The views of a scene show one set of named points, each view turned or mirrored, and shifted as a whole, with a little noise and some points left out.

Scene 1
View 1
K27: | -22 |  -8 |   9 |   2 |  11 |  -1 |   4 |   6 |   9 | -10 |   9 | -17 |  -5 |  15 |  -6 |  -9 |  -4 |  12 | -18 |   0 |   4 |   1 |
K618: | -23 |  -4 |  -1 | -10 |  24 | -10 |  -6 |  -5 |  13 | -18 |  10 | -11 |   0 |  11 |  13 | -13 |   2 | -10 | -20 |  -7 |   9 |   2 |
K708: | -25 | -14 |  11 |   9 |  12 |   5 |   7 |   1 |   9 |  -8 |   6 | -13 |  -8 |  15 | -13 | -11 |   1 |  19 | -16 |   9 |   1 |   0 |
K219: | -33 |   3 |  -2 | -26 |  28 | -21 |  -6 |  15 |   3 | -27 |   1 | -14 |   2 |   2 |  20 | -16 |   1 | -21 | -23 | -19 |  19 |   7 |
K974: | -39 | -15 |  12 |  -2 |  17 |   0 |  12 |  21 |  -1 | -15 |  -9 | -14 |  -9 |   6 | -14 | -15 |   5 |  16 | -16 |   7 |   9 |   6 |
K37: | -26 |  -6 |  -4 | -13 |  24 | -12 |  -5 |  -2 |  13 | -26 |   4 | -14 |   5 |   2 |  10 | -14 |   7 | -16 | -15 |  -4 |  16 |   3 |
K617: | -26 |  -3 |   2 |  -3 |  39 |  -8 | -12 | -20 |  10 |  -3 |  19 |  12 | -17 |  30 |  25 | -22 |  -1 |  -1 | -33 | -10 | -13 |  -1 |
K227: |  -9 | -15 |  -7 |   5 |  10 |   0 |  -5 | -25 |  32 | -25 |  14 | -23 |  15 |   1 |  -4 |  -8 |  11 | -10 |  -2 |  11 |  17 |  -4 |
K733: | -18 | -11 |   8 |   1 |  -5 |   0 |  10 |  16 |  13 | -20 |   4 | -35 |   6 |   2 | -20 |  -1 |  -4 |  11 |  -6 |   4 |  18 |   2 |
K701: | -24 | -22 |   4 |  15 |  20 |   9 |   2 | -20 |  19 | -11 |   7 |  -5 |  -4 |  12 | -12 | -16 |  14 |  13 | -11 |  21 |   0 |  -3 |
K853: | -11 | -10 |   6 |  16 |  18 |   5 |  -5 | -29 |  22 |   2 |  28 |  -1 | -12 |  32 |   3 | -10 |  -6 |  16 | -23 |   3 | -15 |  -7 |
K187: | -27 | -21 |   9 |   8 |   3 |   7 |  14 |  11 |  12 | -20 |  -7 | -27 |   4 |  -2 | -29 |  -8 |   9 |  16 |  -3 |  19 |  17 |   2 |
View 2
K227: |  -7 |   2 |   2 |  13 |   1 | -33 |  12 |  18 |   2 | -13 |  -4 | -16 |  -1 |  22 |   7 |   6 |  -3 |  -8 |   2 |   9 | -17 |  -4 |
K853: | -19 | -18 |  20 |  -5 |  32 | -31 |  17 |  13 | -15 | -19 |   9 | -10 |  -8 |  11 |  -1 | -13 |  16 |  20 |  -7 |   1 |  17 | -21 |
K617: | -14 | -18 |  17 |  -5 |  26 | -11 |   3 |  35 | -13 | -22 |  12 |   5 |   4 |  17 |  12 |   8 |  31 |  34 | -13 |  10 |  21 | -35 |
K618: |  -2 |  -9 |   0 |   3 |   8 |  -6 |  -2 |  31 |  -4 | -15 |  -4 |   3 |  11 |  19 |   7 |  12 |  14 |  10 |  -1 |  16 |   4 | -17 |
K37: |   3 |  -5 |  -3 |   5 |  -1 |  -3 |  -5 |  32 |  -1 | -11 |  -6 |   2 |  14 |  21 |  13 |  18 |  10 |   4 |   2 |  19 |  -3 | -13 |
K701: |  -5 |  -5 |  20 |  -5 |  14 | -27 |  17 |   8 | -12 |  -2 |   3 | -21 |  -2 |  12 |  25 |  -4 |   5 |   5 |   3 |   9 |   0 |  -8 |
K733: |   9 | -13 |  -6 |  -7 |   5 |  -5 |   1 |   0 |  -7 |   0 | -21 |  -8 |  12 |   7 |  -3 | -10 | -10 | -15 |  16 |  16 |   0 |   8 |
K708: |   1 | -16 |  13 | -14 |  18 | -10 |   8 |   3 | -16 |   0 |  -6 | -11 |   6 |   5 |  12 | -11 |   5 |   5 |   8 |  12 |  12 |  -6 |
K187: |  12 |  -7 |   7 | -12 |   3 |  -7 |   7 |  -5 | -11 |  12 | -15 | -19 |  11 |   5 |  21 |  -8 | -10 | -13 |  18 |  18 |  -3 |   9 |
K974: |  13 | -14 |   9 | -19 |   9 |   9 |  -2 |   5 | -16 |  10 | -12 |  -5 |  18 |   3 |  25 |  -2 |   4 |   3 |  13 |  21 |  13 |  -3 |
K219: |   8 |  -9 | -10 |   2 |  -2 |  15 | -16 |  41 |  -1 | -13 |  -9 |  14 |  24 |  20 |  11 |  24 |  15 |   9 |   2 |  25 |   4 | -18 |
View 3
K701: | -11 |  13 |   2 | -14 |   5 |  10 |   2 |  -4 |  -8 | -15 |   7 |  28 | -21 |   4 |  -8 |   4 | -12 |  -7 |  -2 |  -9 |   5 |  -7 |
K27: | -22 |   6 |  10 |  -1 |   1 |  16 |  -6 | -13 | -10 |  -9 |  -2 |   2 |  -3 |  -5 |   7 |   1 | -10 |   0 |   3 |  -4 |   5 | -19 |
K733: | -27 |  -6 |   4 |   6 | -14 |   9 |  -1 | -21 |  -5 | -11 | -15 |   3 |  11 |  -2 |  -1 |  10 |  -6 |   2 |  20 | -14 |  -9 | -19 |
K708: | -21 |  11 |  11 |  -2 |   2 |  16 |  -3 | -12 | -12 | -11 |   0 |  14 | -10 |  -6 |   1 |  -2 | -16 |  -6 |   5 |  -5 |   2 | -15 |
K853: |  -4 |  23 |  19 | -16 |   9 |  10 |   5 | -10 |  -7 |  -7 |  23 |   6 | -23 |  10 |   5 | -12 | -13 |   9 | -14 |  15 |  10 |  -4 |
K974: | -32 |   3 |   5 |   6 |   5 |  23 | -14 |  -8 | -17 | -13 | -13 |  14 |  -3 | -19 |   5 |   6 | -15 | -16 |   9 | -18 |   6 | -26 |
K37: | -18 |  -6 | -13 |  -7 |   8 |  12 | -15 |   3 |  -3 | -12 |  -5 |  -4 |   0 |   0 |   8 |  22 |  10 |   8 | -10 | -15 |  22 | -23 |
K227: |  -6 |  -4 | -12 | -15 |  -6 |  -2 |   6 |  -5 |   6 | -15 |   2 |  12 |  -5 |  21 | -10 |  21 |   8 |  13 |   1 | -13 |   4 |  -5 |
K219: | -24 | -11 | -12 |  -1 |  13 |  19 | -27 |   6 |  -6 |  -9 | -11 | -18 |   8 | -10 |  21 |  24 |  13 |   9 | -14 | -15 |  31 | -33 |
View 4
K733: |  14 |   2 |  -2 |   8 | -11 |  -5 | -14 |  29 | -13 |  13 |  22 |   7 |  11 | -40 | -10 |   5 |  27 |  -4 |   3 |  -7 |  17 | -12 |
K618: |   1 |   9 |   0 | -23 |  -5 | -14 | -20 |   7 |  -8 |   4 |  18 |  -7 |   9 |  -4 |  -1 |  -3 |   7 |  13 |  -3 | -18 |  31 |  -6 |
K701: |  14 |   4 |  -7 |  -9 | -10 | -17 | -14 |  -7 | -12 |  14 |  -7 |  23 |  21 |  -9 | -11 |  -5 |   5 | -11 |  15 |   2 |  19 |  -9 |
K219: | -12 |   3 |  -1 | -28 |  -6 |  -7 | -22 |  21 |  -9 |  -2 |  28 | -13 |   2 |  -4 |  -4 |  -3 |  14 |  19 | -12 | -37 |  45 |   4 |
K974: |   2 | -10 | -13 |  -2 | -14 |   7 | -11 |  28 | -16 |  -1 |   0 |  13 |  15 | -19 | -20 | -12 |  21 |  -5 |   3 | -15 |  31 |  -8 |
K227: |  15 |  15 |   7 | -13 |  -5 | -32 | -20 |  -8 |  -5 |  26 |  22 |  12 |   9 | -22 |   1 |  15 |  10 |  -4 |   9 |  -7 |  19 |   3 |
K187: |  13 |  -6 |  -8 |   8 | -14 |  -4 | -12 |  22 | -15 |  15 |   8 |  25 |  14 | -37 | -19 |   2 |  26 | -17 |  11 |  -8 |  22 |  -3 |
K853: |  21 |  16 |  -3 | -13 |  -5 | -18 | -14 |  -9 |  -8 |   6 |  -7 |  -3 |  26 |   2 |   2 | -13 |  -7 |   9 |   8 |  18 |   4 | -36 |
K27: |  10 |   3 |  -6 |  -5 |  -9 |  -4 | -13 |  18 | -13 |   3 |   8 |   1 |  16 | -17 |  -9 |  -8 |  13 |   4 |   1 |  -4 |  20 | -20 |
K617: |   1 |  11 |  -6 | -35 |  -3 | -13 | -18 |  -8 |  -8 |  -7 |  -5 | -12 |  20 |  24 |   1 | -21 | -12 |  21 |  -2 |  -6 |  27 | -23 |
K37: |  -2 |   6 |   0 | -23 |  -7 | -15 | -21 |   8 |  -8 |   8 |  23 |  -1 |   5 |  -9 |  -3 |   2 |  11 |   9 |  -3 | -26 |  36 |   4 |

Which points are out of place in each view (at most two, in the order of its rows)? Write - if all are in place.
view 1: K219
view 2: K701
view 3: -
view 4: K853
